Each scene shows the same named points in several views. A view is turned or mirrored, shifted and resized as a whole, has a little noise and may leave points out.
In the rows, 128 means zero.

Scene 1
View 1
q211: [136 135 157 119 157 131 163 147  78 120 117 139 103 124 157 119 136 124
 127 140  84  83 138 120 133 112 135 111 144 140 115  90 135 149 133 109
 130 118 158 159 111 112 148]
q846: [113 141 126 105 205  95 134 123 131  91 121 151 138 100 164 137 138 102
 123 143  87 149 128  91 108 136  78 149 164 117 138  87 164 159 142 124
  99 121 142 169 109 113 135]
q566: [112 129 168 116 160 110 160 157  66 133 107 172 120  97 151  99 124 151
 130 122  81 114 116  98 123 132 133 115 145 104  92  93 141 151 142 138
 116 107 152 173 125 111 132]
q176: [132 115 155 136 156 126 163 151  71 122  96 132 100 115 137 108 116 144
 125 127  80 111 108 110 128 137 146 125 149  93  88  83 141 140 126 114
 123 130 154 162 133 109 133]
q165: [101 153 172 119 146  97 141 152 107 140 125 155 127 114 146 123 144 118
 123 148  78  83 146 115 124 124  78 116 156 150 136 122 134 151 125 112
 127 102 173 140 102 108 155]
q34: [126 127 145 116 157 111 140 128 101 105 110 147 104 113 118 131 137 114
  99 139  79 132 120 111 129 130 126 127 164 116 113  86 164 138 126  93
 129 148 155 114 129 134 148]
q527: [124 136 134 128 195 107 143 154 133 120  89 143 129 113 150 136 133 111
 160 145  68 109 112  97 113 151 100 137 158 102 125  80 140 158 127 132
 135 133 170 192 126  99 127]
q742: [109 128 140 111 158 103 166 152  83 136 142 129 127  99 196 115 139 138
 151 135 139 111 115  92  96 126  90 127 138  77 115 132 125 155 136 134
  87 101 145 175 116  97 111]
q951: [129 135 148 131 142 123 164 149  94 129 133 100 106 131 170 129 139 117
 138 150 109  67 138 124 119 115  96 122 145 130 131 121 120 147 114  96
 118 115 167 150 104  97 144]
q423: [124 139 153  99 165 110 145 144  98 121 115 180 114 104 141 127 149 118
 127 139  81 116 127 104 127 118 135 109 152 123 115  86 153 155 144 122
 139 133 159 142 128 133 138]
q398: [115 136 163 138 163 121 164 170  75 136 109 124 129 115 190 105 115 142
 163 131  89  85 127 101 108 133  92 136 142 108 111 102 125 148 127 143
  90  87 155 203 106  81 122]
q106: [110 141 122 111 170  87 134 150 151 133 119 133 135 109 164 153 157  96
 167 157 113 120 107  89  90 139  66 137 157  81 146 118 140 157 121 125
 119 139 169 149 130 110 113]
q309: [103 165 163 109 168 100 136 150 117 128 130 158 139 113 172 131 147 103
 138 151  78  87 157 107 117 113  65 125 155 164 151 108 143 159 136 126
 112  94 163 158  88 106 150]
q298: [109 124 159 141 125 104 159 155  85 144 121 107 110 119 145 116 127 140
 126 140 107  92 114 114 113 139  92 128 153  93 111 136 122 136 105  99
 111 116 166 135 123  96 136]
q86: [109 150 151  75 176 100 136 148  96 116 129 203 137  85 188 126 155 110
 153 133 108 153 127  74  98 101 106 124 145 107 125  82 177 157 166 156
  86 113 132 149 121 140 111]
q8: [105 138 155 130 184  98 154 140 103 121 115 144 134 106 151 111 122 134
 114 138  67  93 136 112 130 149  87 127 158 138 122 111 124 161 128 120
 123  95 162 192  99  85 157]
q976: [131 145 160 142 118 125 135 160 116 130 103  96 100 146 137 146 141  94
 143 160  81  79 135 123 115 114  87 139 159 134 142  97 153 125  97  82
 119 140 177  96 117 121 143]
q458: [119 134 141 113 131  98 134 139 121 126 124 132 105 118 125 147 158 101
 119 155 109 119 116 111 112 123  99 123 162  99 131 118 154 137 114  86
 132 155 168  85 134 137 136]
q628: [108 134 141  83 147  88 153 126  99 129 160 173 113  93 149 129 166 122
 108 145 131 120 128 106 117 113 111  99 147 109 125 139 136 158 143 104
 130 127 155 114 121 133 140]
q520: [ 98 138 148 113 153  83 146 139 115 134 138 144 128 101 149 128 146 122
 118 147 108 109 125 105 112 139  78 121 157 110 131 139 130 154 124 108
 120 115 165 138 115 107 142]
q151: [134 123 122 112 169 108 156 127 115 115 123 136 103 113 134 139 150 115
 119 147 103 110 116 114 123 135 128 113 154 102 121 107 131 155 127  94
 152 151 165 145 132 120 140]
q834: [118 133 145 116 171 117 168 159  81 130 125 134 127 106 199 111 130 136
 162 132 114 101 121  94 103 124 102 127 137  95 113 108 127 158 138 144
  92  99 146 197 111  92 115]
q550: [ 78 152 148 120 179  68 132 136 138 123 134 139 156  98 162 128 134 115
 120 149  87 117 136  97 105 154  24 146 170 128 151 138 136 161 121 123
  95  89 160 165  93  86 149]
q724: [109 134 135 126 148  94 156 139 123 137 144 107 117 119 156 136 149 115
 127 158 119  79 128 119 113 138  70 122 154 112 143 151 111 153 109  92
 129 120 176 143 110  93 144]
q172: [106 141 148 105 145  91 143 166 116 155 118 167 128  99 153 135 159 119
 164 147 111 113 108  90  99 127  98 114 149  80 122 121 138 154 132 137
 131 132 174 140 139 122 112]
q341: [134 139 172 129 119 135 153 170  73 140 104 131  98 129 151 123 138 122
 151 143  89  81 128 114 121 102 133 116 142 119 111  90 145 132 120 110
 121 129 166 123 126 125 131]
q707: [144 139 155 131 147 142 154 156  87 117 108 113 100 138 167 129 132 110
 149 145  85  78 140 117 123 104 121 128 145 136 124  78 147 138 122 105
 115 125 159 147 110 114 139]
View 2
q8: [ 85 124 115 103  99 128 119 120 146 127 110 110 152  94 120 149 134 122
 126 125 136 107  81 124  87 139 111 133 115 116 109 147  73 114 133  99
 159 147 140 107 132 147 124]
q86: [118 100  97  60  99  73 139  99 160 111 117  77 161 130 152 175 182 126
 124  82  94 146  82 150 172  98 118 166 141 110 182  73 157 112 121  72
 149 115 118  96  99 112 146]
q341: [139  85 145  97 156 147 185 133 106 128 116 150 108 117 159 146 126 132
 129  72 117 139 115 154 154 135 126 137 108 116 117 123  95 100 119  70
 139  90 125 107 142 145 110]
q423: [127  96 119  68 138 122 141 117 132 121 113 142 148 101 141 135 146 154
 113 108 114 124  93 143 159 120 114 158 115 137 135  98 100 102 124  84
 134 109 123 101 109 117 146]
q176: [121  82 156  81 134 133 164 159 130 152 130 138 117  89 117 148 155 140
 125 105 125 126 108 123 158 104 103 140  90 115  97 136  81 133 134  71
 120 107 140  87 145 149 121]
q724: [126 127  77 151 116 145 146 125 161  84 114 124 121 153 140 121 117 113
 137 113 136 134 107 108 101 142 112 126  88 129  83 102  85  83 113 115
 148 131 117 141 142 153  98]
q566: [121 107 140  75 112 123 161 133 127 158 121 117 134  81 102 160 161 130
 128 106 110 136  77 142 144 111 111 160 120 105 118 129 113 128 131  75
 149 108 139  84 130 138 132]
q34: [136  72 121  73 144 120 123 128 132 108 128 152 133 109 148 123 135 152
 103 124 133 124 127 112 165 116  88 133  85 163 123 114  98 119 115  83
 115 113 134 104 129 111 150]
q520: [126 121  79 122 104 127 132 116 154  92 124 114 130 132 124 130 130 119
 129 124 127 145  94 116 118 130 104 140  99 135 104 102 117  96 110 105
 158 126 125 122 132 130 122]
q151: [129 102 107  97 143 134 147 144 156 110 116 149 139 126 140 115 144 154
 119 122 127 117 106 108 158 113 106 148  83 142  95  83  67  98 128 104
 111 115 113 117 119 133 127]
q172: [118 107  83 109 126 128 150 138 151  90 140 111 118 133 126 141 149 144
 142 101 109 165  81 151 169 116 133 169 115 113 112  72 122  83 115  93
 173 104  98  97 113 136 116]
q309: [ 92 122  93 106 106 116 119  85 139  89  99 105 154 127 172 156 118 114
 124  95 125 116  94 148  87 157 128 127 138 122 155 125 105  88 118  98
 176 142 128 125 119 132 126]
q398: [ 84 116 136 116  97 120 166 140 148 142 120  81 123 115 128 185 153  98
 152  77 121 129  86 140 105 124 131 131 123  69 112 147  93 122 139  73
 162 129 133  97 146 179  91]
q846: [ 82  92  90  80 101  79  93 118 185  90 125  81 164 132 158 156 162 131
 117 116 131 110 103 107 137 106 102 132 109 129 149 101  99 122 132  90
 133 155 125 105 110 126 139]
q628: [171 128  79 103 116 125 161  99 150 106 103 134 146 134 128 119 145 126
 117 120 105 147  91 120 144 124  97 161 103 148 120  66 134  92 106 105
 129 102 122 133 118 108 140]
q458: [149  78  87 108 150 133 135 128 139  68 137 147 108 148 161 110 120 146
 118 115 132 150 134 116 170 124  98 132  76 166 110  85 116  91 100  96
 133 105 114 122 132 115 129]
q951: [127 115 116 135 129 143 173 124 139 112  98 132 122 145 164 141 119 109
 133  83 130 122 117 122 103 147 119 118  99 115 102 120  75  95 124  94
 133 121 127 137 149 159  94]
q834: [106 125 122 111  92 108 181 139 169 145 109  76 137 129 129 182 175 100
 149  72 108 132  80 131 123 107 127 146 122  71 117 110 101 119 140  79
 140 123 125 108 134 170  97]
q742: [127 129  95 125  84 109 179 137 177 128 119  77 127 147 118 168 172  93
 151  86 110 153  85 117 132 104 114 147 108  84 107  91 124 115 126  88
 142 118 122 116 138 161  96]
q527: [ 59  89 115  91 130 116 112 155 167 102 139 104 141 113 143 152 152 156
 134 110 135 114  89 132 147 110 133 144 109 106 114 113  58 104 144  90
 155 142 107  85 110 157 116]
q211: [128 106 144  90 138 135 169 120 124 143  93 147 142 106 152 147 134 131
 119  90 121 107 103 135 122 136 117 135 113 120 122 128  74 107 132  81
 124 113 135 116 133 142 120]
q550: [ 77 126  59 131  73 104  84 102 175  68 130  70 143 135 132 149 130 103
 134 135 142 133  90 111  79 139 107 122 112 126 122 128 118 103 113 110
 186 163 131 119 130 137 125]
q298: [136 104 112 137 119 148 165 145 135 112 135 124  93 128 120 136 127 109
 141 107 133 154 116 115 123 129 105 125  82 119  77 131 107 110 112  89
 150 110 133 114 162 156  99]
q165: [114 118  99 114 118 138 129  97 123  98 110 128 135 114 145 138 108 123
 123 110 129 129  95 144  97 159 118 131 121 134 124 132 106  91 110  99
 176 126 132 120 132 128 127]
View 3
q34: [158 139 135 151 120 120 117 149 104 141 155 141 127 126 119 109 166 143
  95 167 153 172 122 132  95 126 147 133 173 131 156 114 147 126 147 192
 104 124 104 155 139 101  85]
q172: [145 110 160 172 138 156 151 127  93 110  91 112 146 109 145 119 154  93
 116 135 169 172 131 152 103 115 140 160 139 113  94 144 120 159 138 138
 135 129  92 156 185 122 115]
q976: [111 106 125 165  70 170  96 140  91 142 118 119 165 140 137  75 126 130
  73 179 171 160 139 123  75 134 183 137 177 149 147 113 135 151 198 172
 155 161 125 137 146 101  67]
q834: [137  90 107 214  84 125 136 152 138  61 115 133 117 137 122 128 140  78
 126 108 162 139 132 137 113 113 115 143 148 125 101 140 127 138 107 136
 150 169  84 124 180 118 173]
q707: [131 106 101 184  51 137 115 158 124 108 135 131 152 147 125  94 127 108
 103 145 154 158 122 121 101 119 162 130 174 154 142 114 136 138 169 170
 150 154  90 122 136 125 112]
q520: [130 111 151 166 120 144 111 130  99 127 122 124 136 110 105 116 157 123
  93 142 175 146 137 116  97 135 133 148 141 106 130 152 111 144 117 137
 136 151 126 162 178  95 122]
q86: [137 106 133 195 147 126 162  90 113  90 114 123 107 102 103 136 184 103
 137 112 150 195 119 135 149 102 106 145 175 127  88  87 133 119 104 162
 139 147  71 172 174 167 118]
q458: [135 139 156 158 131 162 107 132  85 155 122 133 137 102 134 103 150 121
  91 159 168 179 141 128  80 127 166 150 167 108 141 133 131 136 177 176
 123 141 118 159 164 101  61]
q309: [109  73 126 167  74 144 116 104 107 110 131  95 159 127  79 105 160 144
  94 140 157 155 119  95 122 131 137 131 155 143 118 116  98 144 107 117
 163 159 122 162 154 147 124]
q742: [128 102 127 214 114 136 129 141 125  80 103 140 109 117 120 133 141  74
 121 106 175 141 147 132 106 120 114 156 145 102 106 152 122 135 113 141
 151 178  97 137 199 101 163]
q298: [129 115 135 175 101 141 112 165 107 119 106 142 143 140 130 102 127 104
  81 155 192 128 146 134  84 142 137 153 143 123 143 158 132 155 153 163
 147 165 120 135 179  62 139]
q724: [122 104 146 169  88 164  85 144 100 131 126 118 145 115 115 109 139 119
  86 140 174 135 148 106  69 138 161 146 135  96 134 174 100 149 132 117
 140 162 143 146 177  91 115]
q423: [163 129 136 154 114 119 145 141 108 122 141 127 148 121 114 118 167 121
 112 141 147 181 106 129 122 118 139 136 157 136 133 122 127 135 132 168
 117 112  80 157 142 136 109]
q341: [138 125 119 172  81 135 139 160 113 120 108 140 169 143 134  91 123  96
  98 149 173 165 117 133 113 125 156 144 163 156 143 123 137 152 189 189
 155 142  80 133 145 114 115]
q398: [129  70 102 202  66 122 139 158 132  61 109 122 135 161 122 113 134  98
 105 135 171 123 131 141 109 124 115 138 146 151 107 132 133 155 107 134
 162 172  95 123 173 101 183]
q566: [163 118 124 168 115  96 163 162 122  93 122 140 140 145 115 121 157 109
 110 140 168 151 108 146 131 125 105 140 144 146 129 132 140 147 111 172
 128 126  74 146 158 104 165]
q527: [164  77 124 172  88 138 131 148 110  83 137  95 129 145 152 118 166 129
 108 159 136 152 127 161  77 105 152 128 153 135  92 127 136 154 101 118
 107 120 101 134 155 121 119]
q951: [119 107 115 186  56 150  95 157 121 116 130 132 155 135 114 100 120 104
  94 131 170 138 135 104  90 132 161 138 152 127 145 152 111 143 156 144
 156 170 115 125 156 103 127]
q8: [143  83 120 160  75 115 116 152 120  99 148 113 144 148  95 115 161 146
  89 152 157 125 118 118 101 136 124 124 137 138 133 145 115 147  82 121
 130 141 120 149 154 101 158]
q151: [167 137 137 161 102 138 107 165 109 130 152 134 133 115 134 120 153 113
 112 139 146 165 128 128  78 117 165 136 151 104 141 156 125 133 140 153
  99 118 102 140 151 107  95]
q176: [170 126 114 171  98 103 140 187 124 101 134 150 132 156 141 113 145 109
 102 158 162 146 118 157  97 123 131 135 155 145 145 134 157 143 140 188
 115 125  81 126 147  83 144]
q846: [141  85 123 186 114 134 110 110 109  95 157 110  90 118 109 130 190 149
 111 146 133 162 136 131  94 111 129 125 175 118 103 100 136 115  78 134
 110 152 118 159 164 131 103]
q106: [131  85 151 190 122 178 113 115  90 102 108  98 115 106 153 123 162 109
 110 141 153 164 152 149  68 106 158 149 156  98  80 138 122 146 122 113
 124 151 120 148 191 120  90]
q550: [105  58 142 173 111 149  98  98  95 105 127  93 119 121  89 119 178 158
  80 155 170 129 148 110  89 140 118 137 143 112 104 132 106 141  66  97
 146 178 158 171 190 101 133]
View 4
q298: [140 139  92 144 111 114 108 172 112 113 153 152 184 104 155  96 129  89
 158 130 180 143  94 105 111  83 148 123 105 112 146  76 135 131 149 114
 145 149 179 120 156 150 131]
q106: [131 111 140 153 125 147 102 134 109 169 186 120 120 112 151 100 120  46
 133 143 179 177  60  58 114 140 141 131  87 159 125 130 115 153 177 118
 135 106 173 112 154 126 171]
q976: [150 105 121 203 141 139  79 172 142 145 173 131 153 107 194 143 150  97
 135 137 160 134  89 106 119  86 176 162  93 144 130  62 153 126 127 118
 112 138 148  81 110 147 100]
q8: [156 128 116 100 149 142 128 154 127 103  96 156 142  91 159 129  94  55
 148 137 184 158  97 107  78  90 165 103 130 128 122 126 120 170 113 150
 122 155 173 137 135 140 162]
q176: [171 103  93 157 123 160 128 180  82  83 123 179 186 126 153 115 151  84
 142 125 171 139 115 116  76  76 150 137 130 120 127 119 124 110 122  80
 136 159 176 135 141 127 184]
q707: [179  87 116 159 150 145  88 178 120 135 120 151 160  94 192 147 164  94
 154 148 165 129  90  99  85  80 175 145 100 126 130 105 145 123 127  85
 106 155 151 118 118 148 154]
q151: [125 107 125 155 132 159 129 167 106 133 170 134 132 114 162 121 151  64
 149 159 187 141  94 104  77 103 129 135 145 138 115 127 164 108 114  89
 142 131 191 134 140 129 165]
q458: [102 111 137 175 113 138 113 160 116 149 209 127 149 136 179 119 157  76
 129 152 165 142 111 101 112 106 141 158 114 156 120 109 162 111 133 102
 131 122 187  94 138 122 110]
q527: [178 100 122 162 151 182 119 149 100 126 133 149 124 111 142 126 114  47
 127 128 180 175  71  84  86 119 151 125 118 147 109 137 106 153 137 123
 130 128 161 130 130 125 205]
q628: [ 91 124 142  91 101 116 134 163 115 157 171 136 161 114 182 124 165  67
 153 173 176 145 132  87  92 111 130 126 131 141 118 162 168 129 143  94
 122 127 213 128 159 128 119]
q951: [154 119 111 136 144 117  89 174 137 142 130 135 154  75 183 126 141  89
 176 155 184 130  76  94  94  85 163 123 102 112 141  86 155 134 137 106
 123 150 166 126 137 161 136]
q211: [168 101 114 128 144 147 117 181 118 122 109 160 164  91 183 150 162  86
 159 150 174 134 111 107  73  82 161 129 129 119 120 127 154 128 114  92
 108 155 170 137 125 146 155]
q742: [145 122 115  86 106 106 104 152  95 138 130 148 175  95 157  79 137  70
 170 147 179 155  82  63  96 108 146 104  79 119 152 141 112 147 191  84
 133 144 186 139 179 142 183]
q165: [141 130 124 113 134 127 120 166 142 139 128 149 156  90 179 155 123  71
 140 144 172 158 117  98 106  97 165 120 117 136 115 119 142 173 129 152
 103 136 174 113 125 146 107]
q309: [152 116 146  94 151 127 104 147 149 155 110 138 135  82 193 160 117  61
 140 153 168 161 102  80  98 108 181 117  98 147 114 141 130 189 138 152
  86 140 163 112 120 145 126]
q520: [115 137 128 114 120 121 121 150 127 135 154 136 146 105 163 112 116  59
 145 148 180 157 101  93 104 107 147 116 115 139 127 120 135 156 141 136
 130 133 189 118 151 136 128]
q566: [169 112 102 106 112 147 142 175  85  97 104 189 195 118 155 130 150  75
 139 126 167 158 136  98  84  90 151 120 127 123 118 158 114 143 142  97
 119 151 187 142 146 127 177]
q724: [119 141 118 131 133 111 103 156 140 151 166 116 136  83 165 107 116  68
 170 155 195 145  69  93 105 103 143 114 111 125 138  83 158 144 141 133
 143 134 182 123 151 157 124]
q423: [146  96 131 130 126 164 138 171 102 132 141 162 157 122 175 155 167  68
 129 150 166 156 133  96  82 106 145 138 139 147 102 167 145 132 125  97
 109 131 184 129 129 121 155]
q341: [177 101  98 167 122 142 102 192 110 135 139 167 194 103 184 152 184 108
 148 135 163 137 116  95 106  84 159 147 105 121 125 105 148 119 146  84
 111 141 163 116 124 148 132]
q86: [143  78 162  78 108 141 121 140  87 157 130 161 165 132 188 130 165  55
 119 154 146 172 131  53  89 130 164 134  84 164 112 223 100 158 183  78
  87 127 182 117 153 105 179]

Which points are out of place in each view (at most two, in the order of its rows)? Write - if all are in place.
view 1 -> q834
view 2 -> q341
view 3 -> q724
view 4 -> q520
